Each row is a point on a landscape with many valleys, with its height.
From any point a ball rolls to the lowest of the 2 points nearest to it. It stops when none of these is lower. Distance is the straight distance between rows; heights are no part of it.
Z_461 height 582: [180 122 126 124 168 155 114 106 112  96 108 198  86 120 161 115 185 106
  75  84 173  80 141 121 150  85 142  85 143  74 152 201  95 183 106 132
 114 164 117 129 100  93 113]
Z_425 height 381: [190  87 115 150 138 105 196  94  64 107 126 130 135 113 141  92 120 113
 147 121 137 101 171 165 115 148 156 145 144 133 134  61 129 122 174 155
 115 107  71 131 152 125 139]
Z_827 height 663: [137  75 131 125 100 164 141 105  68 152 141 151 109 105 179 123 120 124
 122  68 199  80 106 141 139 126 136 213 136 119 142 131 135 188 140 150
 155 150 124 190 111 139 157]
Z_747 height 274: [149 123 132 121 145 175 208 106 130  81 124 149 124  91 120 129 191 191
 108 163 127 112 123 135 146  85 123  75 120 117 118 181 166 182 111 152
 108 142 147  91  93  82 114]
Z_912 height 375: [119 137 101 105 120 134  70 117 168 113  86 113 139  99  97  91 103 134
 122 167 147 172 162 149 164 140 137 127 132  66 156 156 163  56 106  41
 132 174 123 107 151 129 173]
Z_384 height 137: [109 135 154 135 113 102  80 124 108 113 149 150 114 182 186  93 148  82
 117  94 106 145 103 115  96 136 147  89 140 149 168  96  50 140 168 149
 135 168 118 136 126 156 138]
Z_515 height 393: [191 103 109 147 153 147 191 100 106 134  72 113 166 148 155 138 181 133
 136 178 109 119 168 132  80  88 159 118 108 113 184 143 100 140 124  78
 139 131  94  66 155  79 105]
Z_342 height 467: [168 122 123 171 115 133 186 101 104 189 150 169 139 131 123 103 136 132
 118 143 158 104 142 106 120 111 113 156 131 131 138 145 130 102 126 113
 127 123  93 177 146 165 102]
Z_470 height 331: [134 135 157 142 113 190 163 100 138  85 132 145 149 125 153  89 179 167
 115 149 120 121 114 119 167 111 118  81 143 131 134 189 127 158 113 141
 135 151 137 125  92 121 123]
Z_872 height 474: [146 160 146 158 124 135 104 131 162 149 122  72 161 132 139 155 132 115
 107 156 119 118  90 116 131 179 125 123  98 182 101 124 126 136 162 170
 147 118 159  55  94 124 179]
Z_411 height 445: [193  87  92 114 166 119 125 120 156 142  90 132 155 138 123 159 110 153
  94 116 159  85 112 108 103  92 117 145 115 147 129 132 109 169 122 124
 129  92 178  71  84  79 109]
Z_345 height 91: [137 122  87 125 103 117  69 100 182 130 165 182 116 146  98  73  77 147
  72 152 141 126  84 113 155 149 137 159  98 111 113 145 110  95  84  94
 120 132 135 129 129 145 163]
Z_79 height 496: [ 92 137 147  83 126 153 121 152 179  92 100 162 168 120 158 143  90 115
 112  72  89 173 157 124 148 154 118 115 180  95 162 150 129 143 108  91
 128 142 113 187 116  94  87]
Z_976 height 591: [ 79 177 159 124 122 140 131 131 164  49 156 202 133 168 160  77 137 118
 106  83 120 130 113 103 158 197 155  85 129 174 137 151 126 147 139 163
 104 136 141 135 104 104  89]
Z_196 height 267: [ 91 185 127  75  89 158  82 131 185 178 154 114 142 111 144 152 107  96
 115 153  89 155 149 130 118 156 104 121  90  77 174 185 146 108 128  75
  82 171 133 126 130 150 163]
Z_106 height 576: [155 146 145 179 168  72 121 140 114 126  88 118 148 125 102  85 144  97
 127 117 129 121 142 105 167 142 129  96 166 158 100 111 120  80 170 147
 151  85 122 130 129 136  78]
Z_454 height 636: [101  87 120 116  92 169 135 103  89 103 168 144  87  89 164  94 105 155
 127  99 166 115 121 184 148 136 138 202 129  92 133 114 162 172 123 149
 141 160 103 198 141 138 184]
Z_875 height 477: [ 91  99 109 111 138  83 168 146 100  97  96 116 130 134 102 133 131 127
 176 111 151 145 109 116  97 106 119 128 158 123 118 114 164 120 124 106
 148 111 116 179 142 122  57]
Z_475 height 306: [180 108 122 142 127  95 117  82 107 125 114 121 167 124 145  74 103  87
 126 102  97 120 165 170 130 153 133 141 177 127 121  36  76 127 156 155
 148  96  53 151 148 135 146]
Z_275 height 610: [134  98 139  95 109 194 117 145  99 114 187 163  77 105 149 144  85 155
 141 114 131 108 170 170 119 147 136 162 126 126 134 114 144 156 115 150
 106 157 114 113 140 155 197]
Z_978 height 420: [100 146 140 148  98 115 161 120 121 140 111 102 136 137 140  82 157  99
 174 139  73 187 123 153 115 128 124 123 137 104 123 100 123  97 168 113
 146 137  58 188 172 174 126]
Z_86 height 325: [108 154 128 106 135 134  69 143 153 140  85  77 146 121 122 118 131 107
 130 162 137 163 151 131 130 122 114 100 130  95 153 170 148  98 163  80
 128 180 143 102 131 144 169]
Z_926 height 476: [131 128 146 153 152 108 130 167  80 137 113  98  99 113  63 136 173 139
 172 158 139 139 154 141 141  57 113 116 148 125  92 109 141  85 133 120
 150 123 129 116 166 156 111]
Z_586 height 390: [155 152 115 150 176  90  65 147 173 153 100 155  97 133  96 174 106  90
  75 101 112 139 175 128 129 131 128 121 124  79 118  89  78 107  83 128
 122 103 129  85 127 102 112]
Z_231 height 687: [ 79 125  91  91 120 108  73 139  94 101 200 120  87 162 110  92 108 148
 166 126 156 121  62 110  99 136 142 133 126 194  86 139 131  72 152 131
  96 123 175 123 115 150 117]
Z_767 height 701: [212 120 148 146 106 108 124  70 124 153 182 145 135 155 130 105 105 143
 127 186  94 107 144 103  91 163 139 128 108 171 133  97  63  85 131 139
 105  95 110  77 123 176 147]
Z_954 height 385: [119 126 109 105  88  71 122  72 169 170 152  88 113 154  86 140 126 158
 146 213 105 177  94 124  84 113 113 142  76 122 120 103 103  73 122  83
 121  85 103 121 143 164 114]
Z_427 height 681: [197 104 135 131 139  90 152  81 137 143 167 165 129 175 131 138 108 144
 133 151  78 108 142 106  69 123 120 124  96 146 147  74  49 133 105 113
  83  84 101  82 136 118  92]
Z_652 height 395: [104 174 130 169 152  96 148 150 173 149  95 141 144 134 158 172 117  82
  79  99  82 164 112 122 137 156 138 143 108 115 128  92  98 162 106 172
 155 121 126 162 141  79 105]
Z_543 height 330: [175 111 121 128 161 171 187 130  91 148 113 122 138 107 141 159 148 106
 148 171 113 128 201 147  87 131 148 112 122 110 186 136 146 130 159  90
 121 144  89  84 144 116 134]
Z_516 height 514: [179  74 121 141 140 108 119 109  99 164 150 152  98 156  74 161 110 144
 129 136 167  62 113 121 111  90 170 199  89 148 112  81 102 124  76 124
 141  87 132  67 146 131 149]
Z_346 height 608: [128 112 122  80 159 153  94 145 112  76 139 135  54 122 156 124 165 117
  85  77 154 103 151 150  98  91 128  93 134  82 169 161 100 185 124 126
 100 210 117 107 124 117 134]
Z_816 height 451: [ 97 184 111 165 143  62 126 113 130  99 134 133  87 127 126  75 171 111
  93 135 142 151 124 137 144 140 145  97  98 123 102  95 113  90 143 185
 113 138 129 150 166 116 140]
Z_347 height 489: [122 166 134 129 129 134 148 136 101 142 126 129 135 112 200 165 161  64
  99  59 121 121 143 122 127 136 116 106 159  88 167 141 118 201 156 145
 142 139 104 180  87 111  88]
Z_212 height 50: [128 114 140 142 111  84 114  76 100  78  99 147 142 152 203  68 155 100
 120  82 129 133 107  94 112 115 145  91 161 125 162  93  56 131 152 160
 151 142 103 179 117 124  87]
Z_500 height 380: [158  99 122 120 104 142 109  95 117 116 136 143 125 138 119  68 174 172
 113 132 144 115 131 120 144  50  84  91 168 106 102 175  98 129 106 125
 119 150 130 162 126 147 107]
Z_241 height 354: [ 61 196 129 173 124  98 136 144 117 164 113  75 131 129 114 105 152  72
 178 131 101 175  87 107 137 145 126 125 121 140  79 134 148  89 161 149
 139 134 120 172 149 154 110]
Z_198 height 544: [144 136 113 129 149  85  66 174 111 115 144 134 121 132  99  91 106 107
 136 117 159 132 159 129 143 155 109 116 172 146 106 118 136  60 169 123
 114  93 132 138 126 158  84]
Z_889 height 421: [ 95 112 121 116 131 116 156 131 131  83 145 176 111 114 126 152 128 136
 104  86 110 141 145 165 106 107 105 137 137  94 111  92 133 186  91 165
 113 140 123 179 134 115 109]
Z_431 height 546: [116  95 113 107 106  89  63  86 158  82  71  95 153 164 129  92  97 144
 136 114 103 172  73 132 114 116 120 134 133 138 147  82  80 110 123 112
 175 144 140 119 143 106 152]
Z_852 height 429: [146 124 127 146 132 120 129 100 163  91  80 130 164 122  98  59 122 158
 122 172 117 167 163 135 159 125 131  87 154 105 146 146 139  70 115  85
 133 138 102 107 166 104 115]
Z_670 height 311: [136 150 115 164 116  73 102 112 139 210 121  97 124 159  90 132 127 113
 132 173 132 145  95 107 115  98 139 160  81 124 135 102 113  59 130  87
 150 114 115 122 157 163 143]
Z_814 height 594: [149  98  86 146 159 123 152 147 111 162 123 159  88  91  80 178 107 127
 104 155 177 122 171 146 140 126 154 185 103  64 112 117 192 108  83  99
 112  90 114 119 134 116 133]
Z_620 height 447: [117  83 152 120 135 153 138 131  76  88 159 162  86 136 132 130 136 154
 148  98 116 127 152 176 105  89 111 115 162 121 114  98 101 148 103 162
 117 156 106 148 153 143 138]
Z_36 height 460: [ 90 160 126 103 122 114 136 167 148 127 146 111 148 120 185 179 118  79
  81  68 109 120 134 124 118 186  99 102 122 147 155 127 134 204 174 166
 114 129 136 124  92 101  97]
Z_902 height 512: [190 125 159 141 146 167 106 125 127  84 134 169 144 126 103  84 108 156
 129 124 137 118 167 128 168 170 140 106 152 191 112 120 121  93 148 159
 121 101 138  65 109 136 139]
Z_488 height 190: [127 111 111 103 146 174 208 152 152 111 109  96 140  95 143 198 151 180
 125 171 110 129 135 148 119 109 117 115  93 110 138 141 178 180 116 141
 116 143 158  84 105  60 119]
Z_298 height 314: [ 99 167 107  66  96 132 124 133 180 149 133  95 157 102 176 146 109  92
  88 132  90 166 174 150 112 189 119 144 107  80 185 166 164 142 153 103
 116 161 112 130 132 105 136]
Z_878 height 631: [105 132 114  76 129 152  76 151 107  92 169  90  60 107 140  90 169 144
 113 120 160 106 128 139 120 110 118  97 119 110 148 172 149 143 164 137
 101 196 151  99 118 142 169]
Z_269 height 595: [ 74 151 172 157 150 149 184 160  84  92 124 160  84  90 157 149 165 120
 144  98 172 135 162 126 145 146 166 123 129 120 162 139 190 139 154 147
 124 155 129 168 141 117 113]
Z_647 height 465: [ 97 125  84  95 100  89  16 157 121 155 129  64 129 105  96 115 113  82
 119 114 152 144 148 172 132 143 108 162 166  81  92 106 159 107 160 118
 149 104 121 145 112 162 163]
Z_763 height 359: [130 141 103 113 124  96  78 126 165 132 161 185  93 109  90 151 105 118
  71 132 110 149 188 163 130 153 102 128 132  51  90 108 113 117  67 124
  92  96 112 136 146 141 133]
Z_312 height 527: [ 82 148 149 131 125 128 221 125 159  44 105 125 158 116 141 120 133 157
 139 144  77 168 113 143 148 174 150  90 129 142 109 115 159 157 117 165
 119 125 117 143 151  76  98]
Z_737 height 389: [ 91 142 106  90 114 115 110 138 164 103 198 166  78 109 100 152 102 142
  78 114 115 122 147 155 126 144  94 131 110  91 102 134 137 161  85 156
  80 138 134 145 128 119 126]
Z_545 height 277: [142  93 110 119 132 149  97 116 140  95 128 154 124  90  77  70 122 158
 112 158 197  83 104 121 209 105 146 168 150 125  87 170 180 108  97 106
 143 118 167 120 112 130 174]
Z_892 height 471: [131  54 100 113 135  91 135 126 120 130 140 146  95 163  92 171 107 160
 142 132 139 139 119 142  64  69 142 183 101  96 130  53 112 123  68  98
 137  98 115 114 154 116 117]
Z_134 height 521: [136 110 104 126  85  80  95  96 156 114 107  76 162 165 102 101 134 161
 134 149 113 154 105 150 116  91  84 119 152 123  89  94 102 124 113 128
 164 116 121 133 131 126 130]
Z_973 height 510: [142 106 125 104 116 139 142 112 101 159 125 135 149 122 185 169 136 112
 124  59 120 116 136 136  99  93  65 133 180 113 144 144  95 211 127 129
 134 128 110 195  91 133  91]
Z_897 height 269: [ 95 138 104 127 144 131 182 153 153 155  94  66 133  98 137 196 133 136
 136 159 117 142  97 131 118 132 128 144  82 130 115 129 167 148 133 153
 126 125 149 107 129  77 121]
Z_418 height 436: [141 143 138 168 138 113 144 144 101 169 132 104 100 135  81 177 191 139
 141 147 120 116 141 143 120  40 114 121 110 133  80 107 105 132  98 157
 147 125 137  92 142 125 132]
Z_485 height 419: [110 134 135 136 115 132 131 123 144  93 110 130 141 112  78  84 175 183
 140 161 128 158 150 146 181  80  72  77 179  92  81 177 145 101  93 122
 126 126 139 191 128 139  80]
Z_533 height 302: [177 155 142 162 146 143 167 138 109 192 138 158 152 139 129 159 152 129
 113 118 163  87 105  77 125 118 107 118 127 201 130 172 114 161 166 135
 131  90 149 103  88 147 109]
Z_689 height 396: [127 141 162 153 159 115 181 178 110 153 132 130 107 142 117 206 160 139
 149 103 106 122 129 120  87  66 114  84 116 161 115 100  97 165 117 167
 126 114 149  97 122 133  85]
Z_479 height 194: [131 104 168 114 130 158  84 125 106 128 131 154 128 183 171  97  95 108
 165  96 109 147 143 125  94 147 157 109 160 163 180 101  70 107 153 121
 139 167  97 119 142 166 167]
Z_661 height 531: [175  91 131 116  99 204 148 104  79 181 107  98 165 130 194 169 160 101
 141 115 111  86 128 157 100  99 101 142 160 129 150 157 100 197 124 124
 151 136 103 145 107 124 148]
Z_268 height 376: [135  87 149 105 101 175  63 132 141 118  90  93 182 107  77 131  96 148
 156 163 117 123 132 178 174 140 127 153 159 119 107 116 187 108  97  98
 168 109 133 106 103 162 211]
Z_47 height 435: [108  80 108 108 117  65 158  97 121 147 152 130  82 149  85 168  89 155
 165 178 107 154 110 134  81 127 141 162  83 103 125  66 123  85 109  98
 121  70  97 127 173 154 114]
Z_428 height 261: [173 159 141 137 164 164 162 139 142 182 124 138 110  85 121 193 130 117
 132 168 110 136 204 136 123 163 132 108 116  94 151 148 139 105 134  87
 101 118 109  76 138 133 132]
Z_249 height 678: [116 119  92 146 148  86 108 140 105 169 102 136  91  97 108 149 133 101
  97 105 233  78  97  95 163  98 129 171 120 113 112 139 157 130 121 121
 148 123 157 173 109 116 110]
Z_525 height 398: [151 139 114 134 123 150 180 120 105 154 174 189 130 130 154 115 145 145
  96 109 173  80 116  85 115 106  93 128 135 152 149 194 140 155 136 108
  92 126 138 168 100 146  70]
Z_645 height 611: [ 94 155 144 159 102 151 145 148 123 151 163 113 100 101 109 152 139 142
 130 162 120 145 135 174 167 126 108 148 122 117  61 127 174 144  89 178
 141 130 128 167 132 171 174]
Z_254 height 251: [182  95 163 142 124 148 109 105  98 112  86 148 178 151 153  82  88 117
 152 107 109 130 175 141 130 172 160 136 193 149 158  77  77 102 149 102
 172 121  67 128 154 135 155]
Z_658 height 562: [ 98 151 103 112 108 110 169  80 191  68 134 115 187 132 111  79 102 174
 123 149  92 169 102 149 164 212 132 111 134 156  76 133 167 111 128 153
  92 100 123 141 143  91 111]
Z_532 height 699: [155 116 121 158 148 107 140 112  88 156  98 178 113 111 160 147 144 107
 113  81 204  72  92 101 132  88 152 190 120 109 147 139 117 159 110 130
 148 129 136 177 119 106 116]
Z_682 height 567: [121 100 130  89 135 112  78 135 173  70  76  88 178 151 133 104  85 117
 138  94 106 165 119 133 120 177 128  94 167 147 136 109 122 112 151 114
 158 133 131  98 124 106 122]
Z_929 height 422: [108 104 170 116  97 155 117 136  80 129 112  90 156 132 129 137 180 152
 204 121 110 144 117 132 119  63  81 103 179 140 125 154 109 131 128 133
 178 143 135 176 120 172 110]
Z_29 height 440: [ 98 122  81  50 112 118  22 148 146  80 143  65 111  98 115 125 106 124
 108 106 143 132 162 189 142 164  84 129 159  94 122 118 155 150 155 139
 123 149 135 117 109 127 153]
Z_387 height 634: [ 99 154 126 129 135 120 194 128 108  91 154 175 106 111 123 122 153 124
 118 114 153 122 174 122 114 163 151 119 115 109 171 153 198 124 152 123
  67 144 108 161 152 114  76]
Z_124 height 493: [ 94 159 186 162 113 140 155 132 149  56 119 120 148 123 130  79 153 147
 162 154  59 169 135 166 176 153 135  79 158 134  89 100 131 120 116 175
 140 134 112 155 142 135 152]
Z_741 height 652: [115 109  97  64 120 149 101 135 119  66 165  74 100 110 119 119 148 170
 120 127 155  94 101 124 113  93 101  95 109 157 111 157 140 168 156 159
 103 168 196  84 101 116 145]
Z_761 height 568: [144 186 173 163 141 130 167 125 167  76 123 211 166 154 169 100 124 110
  86  97 103 128 110 102 171 187 151  86 143 179 141 118 114 161 141 173
 129  86 127 151  94 101 105]
Z_331 height 588: [155 141 125 172 167  69 168 114 135 107  63 153 151 118 130 101 129 103
  98 103 166 113 118  89 158 162 147 124 139 124 134 128 139 115 155 137
 140  97 117 167 129 103  58]
Z_568 height 418: [191 117 144 120 133 197 116 128 144 116  83 120 177  88  88 120  81 155
 134 178 141 111 160 145 202 177 124 153 146 138 121 151 204  99 131  97
 144 108 134  76 105 137 182]
Z_888 height 540: [188 167 156 163 154 156 176 128 123  85 142 198 148 134 115  99 124 135
 124 113 108 120 162 133 161 164 138  84 149 177 118 109 111 147 144 177
 109  79 118 103  93 120 110]
Z_307 height 450: [ 78  87 123  80  78 153 107 121 104 108 104  72 145 116 125 112 129 173
 195 127 135 154  88 152 126  79 104 150 165 124 122 134 156 127 139  90
 173 159 135 180 132 152 153]
Z_154 height 386: [144 125 150 152 129 107  93 157  97 218 135  89 129 151 105 178 123  98
 161 133 133 113 112  91  92 108 125 152 101 174 126 124 106  90 160 112
 152 100 151  91 131 184 146]
Z_911 height 453: [ 96 121  97  84 128 120 108 157 135 111 106 105 132  84  80 124 137 133
 139 141 132 161 174 175 147 113  76 117 175  60 105 165 198  99 110  78
 132 136 115 176 134 134  94]
Z_291 height 470: [151 134 111 123 133 134 166 116 172 117  86 101 208 116 121  94 128 153
 131 171  99 153 156 127 127 156  88  83 153 121 147 174 149 113 135 104
 120 125 105 107 120 120  96]
Z_497 height 661: [140 126 115 109 140 104 149 112 153 120 158 177 113 193 161 139 109 134
 112 138  89 139 113  87  36 130 156 112  71 129 188 113  74 112 122 109
  81 137 138 100 169  97  87]
Z_715 height 188: [117 121  87 113 128 140 107 127 167  89 156 160  94 114 106  79  89 162
  83 136 172 105  93  96 165 132 152 170  98 120 107 171 164 123  94 114
  93 143 162 119 120 118 152]
Z_151 height 446: [ 79  89 155 109 140 122 143 165  96 115  85  90 132 130 134 165 135 130
 195  82 124 145 112 109 102  77  92  97 182 137 137 118 124 147 140 112
 173 119 138 167 121 134  59]
Z_284 height 586: [ 96 113 125  96 126 118  73 157 139 109  57  87 163 127 154 108  71  79
 137  74 107 170 136 143 138 211 126 141 189  99 148  88 126 121 158 118
 174 132 100 150 136 138 139]
Z_885 height 417: [ 49 166 109  62 108 137  67 172 160 107 186  77  75  82 112 176 104 135
 121  88 117 122 147 172 145 155 102 128 123 108 111 135 185 178 117 153
  97 155 156 124 112 115 143]
Z_248 height 614: [ 61 171 145 134 135 129 119 142 147 114 177 196 108 161 125 109 115 119
 125  89 134 125  89  76 122 162 165 107 100 182 128 170 123 111 120 121
  75 151 162 138 136 120 109]
Z_844 height 475: [206 104 133 113 147 176 107 114 137 113 136 164 120 106 101 106 105 164
 107 158 163  89 160 127 166 163 151 120 117 155 121 165 137 106 133 124
 111 123 155  27 113 128 176]
Z_940 height 304: [ 64 112 129  99 143 134 132 178 147 140 158 130 110 147 129 198  61 125
 159  76 124 128  91 111  96 136 134 144 100 146 138 111 150 154 109 116
 107 124 167 133 121 106 113]
Z_619 height 513: [152 133 134 131 132 108  71 167  58 124 145 101 117 138  82  87 171 137
 178 165 152 139 159 139 145 107  92 119 162 153  93 140 138  42 157 131
 107 114 139 115 139 177 106]
Z_372 height 431: [118 156 119 133 121 134  97 150 178 154 131 112 132 130 162 165 114  97
  72  93 104 118  95 133 129 161 101 116 106 141 109 125 103 188 114 172
 131 138 157 115  84 104 146]
Z_397 height 607: [135 113 157 104  94 212  93 131 156 162 150 119 145 121 155 142  57 122
 139 161 109 103 106 112 153 146 155 177  85 151 171 158 157 127 111  73
 113 164 175  96 107 151 224]
Z_477 height 464: [ 92 181 188 173 102 130 169 130 125 105 128 106 159 166 150  93 188  90
 165 160  49 172 105 125 154 116 144  61 153 139 119 101 103 130 144 159
 163 145  85 152 133 162 136]
Z_597 height 559: [166  76  75 123 147 141 116 134 103 167 160 157  54  97  97 168 104 130
  92 135 188  67 145 144 114 106 148 196  85  90 120 120 143 134  85 117
  95 112 139  93 131 122 170]
Z_439 height 492: [153 105 118 112 107 111  71 133  98 169 106  60 174 142 103 126 129 106
 121 127 124 128 140 161 124 117  80 141 170 120  95 102 127 128 156 142
 172  92 107 135 115 175 146]
Z_32 height 172: [165 153 125 131 161 148 174 123 156 193 174 137 116 100 128 208 125 123
 112 197 109 117 156  99 114 176 139 143  67 119 165 181 143 114 133  95
  88 106 150  91 120 124 111]
Z_723 height 585: [168 100 123 110 117 192 122 136 147 204 106 106 191 126 189 153  81 111
 117 139 110 100 105 102 119 129 146 195  99 141 188 158 140 152 142  73
 145 154 150 120 100 110 175]
Z_598 height 530: [121 125 109 144 160  57 191 108 128 101 104 155 150 165 106  74 132 137
 127 135 141 130 114  91  96 116 124 108 124 117 135 120 143  99 142 110
  96  94 115 168 174 103  27]
Z_185 height 705: [109 113  85 126 128  49  94 124 117 105 159 120 126 183  87  99 110 154
 164 119 148 127  59 109  97 135 125 131 123 190  78  88 122  92 134 149
 114  70 158 124 125 128  69]
Z_614 height 639: [ 94 162 148 103 130 118 140 119 167 112 173 193 115 174 130 122 110 133
 115 136 102 150 103  78  84 160 163  79  78 144 163 163  96  85 112 108
  62 149 141  81 158 121 109]
Z_587 height 483: [ 78  97  96  83  95 146 121 117 125  98 135  55 150 109 132 129  85 157
 166 127 127 155  88 172 116 164 133 171 127 140 122 113 178 137 144 132
 134 143 136 130 117 106 168]
Z_139 height 519: [199 124 165 193  98 156 182  85 118 172 123 145 180 155 123 108 148 147
 143 146 102  99 128 119 155  82 114 157 149 161 106 149  90 143 101  97
 154  98  82 146 124 150 131]
Z_229 height 169: [104 130 137 148  82  84 182  68 104 106 103 114 150 144 204 112 169 112
 133 109 139 133  65  96 106  93 151 132 111 113 145 109 101 177 139 168
 174 141 117 192 124 106  84]
Z_326 height 587: [ 89 141 148 137 122 155 114 158 113 148 157 131 102 103 120 146 105 122
 148 125 123 149 174 158 139 160 142 152 129 118 118 117 159  98 123 144
 128 143 113 125 152 186 171]
Z_102 height 638: [102 131 110 177 159 116 119 163 122 170 105 157  95  89  90 135 117 102
 119 116 201 132 131 128 174 116 174 184 126  85 124 128 184  86 117  98
 156 137 130 177 152 130 152]
Z_606 height 334: [151  76 142  96 124 173  65 141 128 122  86 116 143 116  79 102 128 154
 136 145 166  86 116 116 199  65 118 155 169 134 113 156 154 110 102  91
 171 122 175 105 108 143 174]
Z_290 height 374: [130 152 130 159  99  91 158 100  99 129 183 155  95 148 137  60 180 136
 114 147 112 138 112 145 130 100 137 119 111 134  92  69 101 119 129 190
  97 146  93 176 162 165 151]
Z_118 height 669: [103  88 109  87 126 141  95 150 101 109 164  84  94 120  98 147 109 153
 164 119 176  81  80 115 119 105 134 126 111 193  94 140 155 138 145 140
 103 125 199  87  87 138 147]
Z_618 height 323: [133 170 138 109 135 129 112 123 182 151 141 138 113  92  84 198  88 133
 110 175  77 164 191 145 148 195 117 134 114  67 107 128 158 102  81 117
 103  98 119 101 130 133 133]
Z_958 height 191: [200 140 144 158 153 142 118 121  93 176  90 149 153 132 118 148 145  95
 114  69 163  70 130 108 163 107 107 134 173 173 127 131  90 150 139 157
 171  66 127 107  89 129 129]
Z_463 height 303: [ 46 174 146 126 131 128 106 171 126 158 139  90 144 151 144 137 110  84
 192  93  77 167 103 112 115 168 124 109 148 170 108 128 127 111 162 128
 124 144 129 162 134 150 107]
Z_222 height 264: [162 151 133 136 131 133 134 113 179 193 145 123 124 145 150 177 123 130
  99 191  92 113 118  75  86 142 132 142  52 138 152 165  83 134 106 125
 118 116 175  82 101 121 137]
Z_153 height 437: [204 110 101 150 149 123 125 108 142 161  88 123 144 140 135 164 162 129
 102 143 110 101 156 131  97  75 128 134  92 106 143 129  70 145  88  96
 132 118 118  76 138  68 119]
Z_417 height 469: [145 114 117 143 148 107 221 132  79 138 120  92 118 102 108 110 122 114
 170 148 130 136 150 136 113 171 145 139 129 128 128  85 179  86 182 133
 121  95  87 138 177 162 107]
Z_362 height 508: [135 174 137 161 139 104  73 137 117 105 143 141  74 134 133  58 183 106
  86 131 157 132 146 114 153 139 151  67 121 131 115 144  92  82 165 168
 105 162 145 106 146 147 150]
Z_72 height 346: [133 139 133 151 135 125 154 139 112 200 177 136 105 149 146 153 108 111
 121 138 156  92  85  69  82 121 131 150  67 172 146 152 101 121 138 123
 110 132 170  95 114 156 130]
Z_542 height 212: [146 124  99 160  88 114  99  84 134 176 138 136 111 146 112  89  97 134
 108 173 157 131  98 122 129 116 157 198  81 126 129 131 108  68 112  94
 149 125 118 128 155 153 190]
Z_389 height 520: [ 97  92 167 125 126 169 150 144  97  90  97  99 131 108 169 147 110 134
 170 103 129 147 124 155 140 161 169 144 139 158 151  90 150 153 153 157
 169 146 130 120 131  99 174]
Z_432 height 550: [146 154 145 163 166 107 113 131 106 103 134 191  85 146 146  87 194 101
  74  98 168 100 142  78 143 101 145  63 136 118 137 155  79 123 127 149
 101 156 138 125 122 119  96]
Z_111 height 397: [125 119 124 119 171 124 141 155 177  99  99 129 123 153 127 155 116 157
 124 135 147  98  67  83 101 102 165 124  80 174 155 136 119 157 110 130
 124 124 202  59 110  53 116]
Z_96 height 480: [ 67 132 141  77 114 137  90 153 144  89  86 105 146  94 139 136 119 122
 147  76 118 162 149 127 151 119  96 113 193  58 153 156 158 143 119 101
 157 168 117 198 117 119 107]
Z_438 height 350: [ 90 138 142 139 150 108 139 178 154 134 121 125 123 165 100 191 123 153
 147 100 137 117  58  89 113  88 126 120  99 195 106 112 107 157 103 140
 139 110 186  98 115  92  97]
Z_273 height 560: [176 105 131 149 128 208 166 115 103 187 115 133 171 151 203 151 140 121
 142 150 109  90 115 126 117 117 178 172 102 156 186 146 106 178 130 109
 166 135 126 101 113  90 171]
Z_842 height 558: [ 68 146 182 149 145 169 130 185  93 114 127 132  75 105 147 144 133 103
 185 105 161 147 160 148 160 154 180 130 129 142 147 129 179 112 157 148
 131 176 122 118 160 142 172]
Z_51 height 522: [133 141 106 144 131 128 142 119 151 117 125  85 172 113 122 113 121 142
 124 173 147 118 116  92 136 180 128 115 104 188 125 174 165  97 158 117
 123 114 145  87 105 121 120]
Z_589 height 282: [138 137 146 192  81 104 194  52 100 109 133 150 127 146 168  59 197 160
 123 162 134 114  82 101 134  76 143 130 112 126 124 106  86 154 124 159
 141 133  96 186 146 136 120]
Z_156 height 342: [ 70 178 102 136 127 102 137 151 170 190  98  68 141 120 152 166 118  87
 109 133  95 172  89 130 114 126 133 157  69  88 127 116 133 132 114 131
 148 143 138 144 150  95 147]
Z_401 height 545: [184 124 156 180 118 139 180  99 103 140 130 144 157 139 112 137 172 136
 168 112  91 102 163 154 167  60 104 128 176 130  77 101  83 164  95 136
 143  90  73 169 139 147 112]
Z_858 height 635: [126 150 121 140 100 117 164 100 147 165 163 106  93 106 108 181 142 142
 112 177  72 168 152 175 116 125 108 145  99  82  75  83 106 146  80 174
 111 107  93 141 155 137 151]
Z_327 height 272: [ 60 132 145  95 140 139  88 189 134 162 148 103 141 154 143 190  89  91
 166  84 108 149 110 105  82 134 115  98 133 157 142 142 115 134 144 100
 114 140 167 128 101 145 102]

Where does a ball stop that starts at each point below?
Z_118: Z_212
Z_417: Z_212
Z_614: Z_345
Z_102: Z_345
Z_96: Z_488
Z_134: Z_32
Z_312: Z_327
Z_620: Z_32
